A landscape with many valleys, sampled at points; each row gives a point and its height.
From any point a ball rolls to the lowest of the 4 points nearest to it. It stops when none of these is lower. Distance is the straight distance between rows; heights are no part of it.
J_195 (h 3.33): [ -9 -11 -11 -18  13   1  -3   6 -14  19]
J_186 (h 3.89): [ 16   6  11  32 -17  -6   4   5  10  -7]
J_233 (h 1.31): [-27   6 -17 -10 -13   0 -16   1 -11  13]
J_833 (h 3.38): [  6   9  11  20 -24  -3  -4 -11   1 -21]
J_336 (h 2.97): [ 19   1  -3  29   1 -20  12   5  -3  -7]
J_543 (h 3.22): [ -3   6   9  25 -19   9   6 -12  12 -34]
J_429 (h 3.32): [ 12   1  13  27 -21  14   5  -3  16 -25]
J_838 (h 2.41): [-25 -15 -10 -33  28  17  -6  -1   0  -3]
J_442 (h 0.60): [ 14  21  17  21 -27  18   7  -7  27 -12]
J_765 (h 3.59): [ -5  17  13  16 -27  -7  -5 -16   3 -22]
J_142 (h 8.44): [ 31 -40  14 -50  29  18   4  10  -9   2]
J_350 (h 3.30): [ 11  15  -5  24  -7 -27   5   9  -9  14]
J_680 (h 2.35): [-20  21  -5  -2 -30  -6 -16  -5  -7   9]
J_657 (h 2.95): [-19 -15  -6 -25  25  11  -5  -1 -12  10]
J_150 (h 5.45): [ 30   4  17  40 -15  19  10  19  20  -1]
J_844 (h 3.16): [ 33  -8   2 -34  26  -8   8  27   7  39]
J_312 (h 2.17): [  4  -2  -9   3  14 -17   4  -1 -23  10]
J_588 (h 3.02): [  7  16   5  16 -25  -9  -1  -4  -3  -5]
J_247 (h 3.37): [-11   2 -14 -19   0  -1  -3   9  -5  26]
J_601 (h 3.60): [ 21 -20  -1 -33  27  -5   8  16  -3  33]
J_737 (h 4.08): [ -6 -20   6 -40  27   5   5   9  22  10]
J_874 (h 4.61): [ 30   8  10  35 -21  -8  15  16  15   1]
J_693 (h 1.08): [  9 -29   5 -45  32  16   6   9   5  10]
J_794 (h 2.31): [ -8   9  -5   9 -19 -12  -6   0 -10   6]
J_979 (h 3.34): [-15   9  -2   7 -20  16 -17 -24   3 -56]
J_3 (h 1.53): [-28  -6 -17  -8   7   2 -13  -2 -14   3]
J_567 (h 2.61): [ 21   9  -8   5   9 -24   3   9 -12  40]
J_391 (h 4.85): [ 15 -15  -8 -17  37  -5   3  -4 -24  11]
J_608 (h 1.18): [-39  -5 -17 -19   0  13 -19  -6 -12   1]
J_684 (h 1.54): [-35  -4 -19 -19  12  11 -20  -9 -21 -11]
J_91 (h 3.20): [ 18  -8   8  44  -3  10  14   7  11 -21]
J_321 (h 4.56): [  7  26  19  10 -37   8  -1 -17  22 -22]
J_180 (h 1.89): [-11   3 -12   5  -1  -7  -6  -3 -21   7]
J_77 (h 4.33): [ -7 -24  10 -51  28   7   7   0  20  -3]
J_20 (h 6.26): [ 29  14  22  32 -30  16  11   6  31   1]
J_423 (h 3.63): [-17  15   1   2 -30   3 -15 -23  -2 -24]
J_977 (h 3.42): [ -6 -11 -10 -16  17   3  -4   4 -16  17]
J_600 (h 2.98): [ 13 -15  -1  18  30  -4  17 -10 -17 -17]
J_26 (h 0.42): [-27   6 -12  -6 -18   2 -23  -8 -16 -11]
J_968 (h 3.72): [  6  24   7  18 -34 -12  -1  -4   7   0]
J_174 (h 1.40): [  3 -12 -13   1  21  -6   7  -6 -17   2]
J_803 (h 2.99): [-30  -9 -11 -35  12   8 -14  12   8   7]
J_47 (h 5.44): [ -2  32  16   4 -33  13 -10 -25  22 -28]
J_185 (h 3.18): [  7  -7  11  33  -9  11   8  -5  10 -30]
J_999 (h 3.70): [-11 -12   0 -30  20   5   2  12  11  26]
J_74 (h 0.61): [  5 -20  -2 -27  35  10   5  -6 -19   4]
J_465 (h 3.88): [-20  -2  -7 -25   1  -7  -3  20  25  33]
J_156 (h 2.81): [ 14  -1  -6  23   6 -15  10  -3 -14  -1]
J_11 (h 2.88): [ 18   3 -10 -18  14 -15   0  28  -1  51]
J_804 (h 3.99): [ -5  -1  -5 -18  13  -6   7  24  12  41]
J_305 (h 3.21): [-13   5   4  14 -10  17  -7 -19   1 -44]
J_580 (h 5.28): [  2  41  12   5 -44 -12 -16 -20  10  -7]
J_929 (h 2.50): [ -9 -12 -14 -10  27   1  -2 -14 -24  -1]
J_508 (h 3.08): [-34 -16  -3 -44  23  14  -9   1  20  -5]
J_555 (h 2.92): [  3  -8  -2  22   5 -10   4 -10 -10 -18]
J_891 (h 3.74): [ -7  -9  -2 -35  15  -4   6  23  16  33]
J_409 (h 3.10): [-10   5 -13  -5  -7 -11  -2  11  -5  36]
J_68 (h 3.36): [ -9  15   8  18 -26   6  -7 -17   1 -32]
J_820 (h 5.01): [ 15  28  20  30 -35 -13   7   3  17  -2]
J_48 (h 3.00): [ -5  -6  -7  17   8  -6   3 -13 -17 -28]
J_590 (h 4.91): [ 12  39  22  15 -40   3   2 -14  33  -6]
J_282 (h 3.31): [-33  -8  -8 -33  10   3  -4  17  17  19]
J_598 (h 3.12): [ 12 -14   2  37  15   1  15  -7  -3 -33]
J_478 (h 3.17): [ -6 -12   8  28  -8  14   2 -13   1 -43]
J_849 (h 2.64): [ 18  -4  -4  19  13 -11   9   1 -16  -3]
J_610 (h 2.73): [  6   5 -10 -12   6 -18   3  21  -8  48]
J_401 (h 3.13): [ -1   4   6  21 -12 -10  -3  -7  -6 -14]
J_607 (h 2.69): [ 29  -2  -5 -13  20 -16   5  15 -14  41]
J_189 (h 4.49): [  6 -16  -5 -31  32   6   4   5 -11  20]
J_815 (h 2.49): [ 13   1  -6   0  14 -18   5  10 -16  28]
J_424 (h 3.26): [-10   6   4  18 -19  10  -9 -18   3 -38]
J_943 (h 3.14): [  7 -14  11  36   7  15  11   0   6 -40]

For each start below, name the point where the ball stops.
J_804 -> J_174
J_943 -> J_174
J_247 -> J_26
J_803 -> J_26
J_11 -> J_174
J_180 -> J_26
J_3 -> J_26
J_156 -> J_174

Two balls start at each pair of points below. Name the first point that both come to, or write -.
J_336 and J_401 -> J_849
J_567 and J_891 -> -
J_465 and J_508 -> J_838
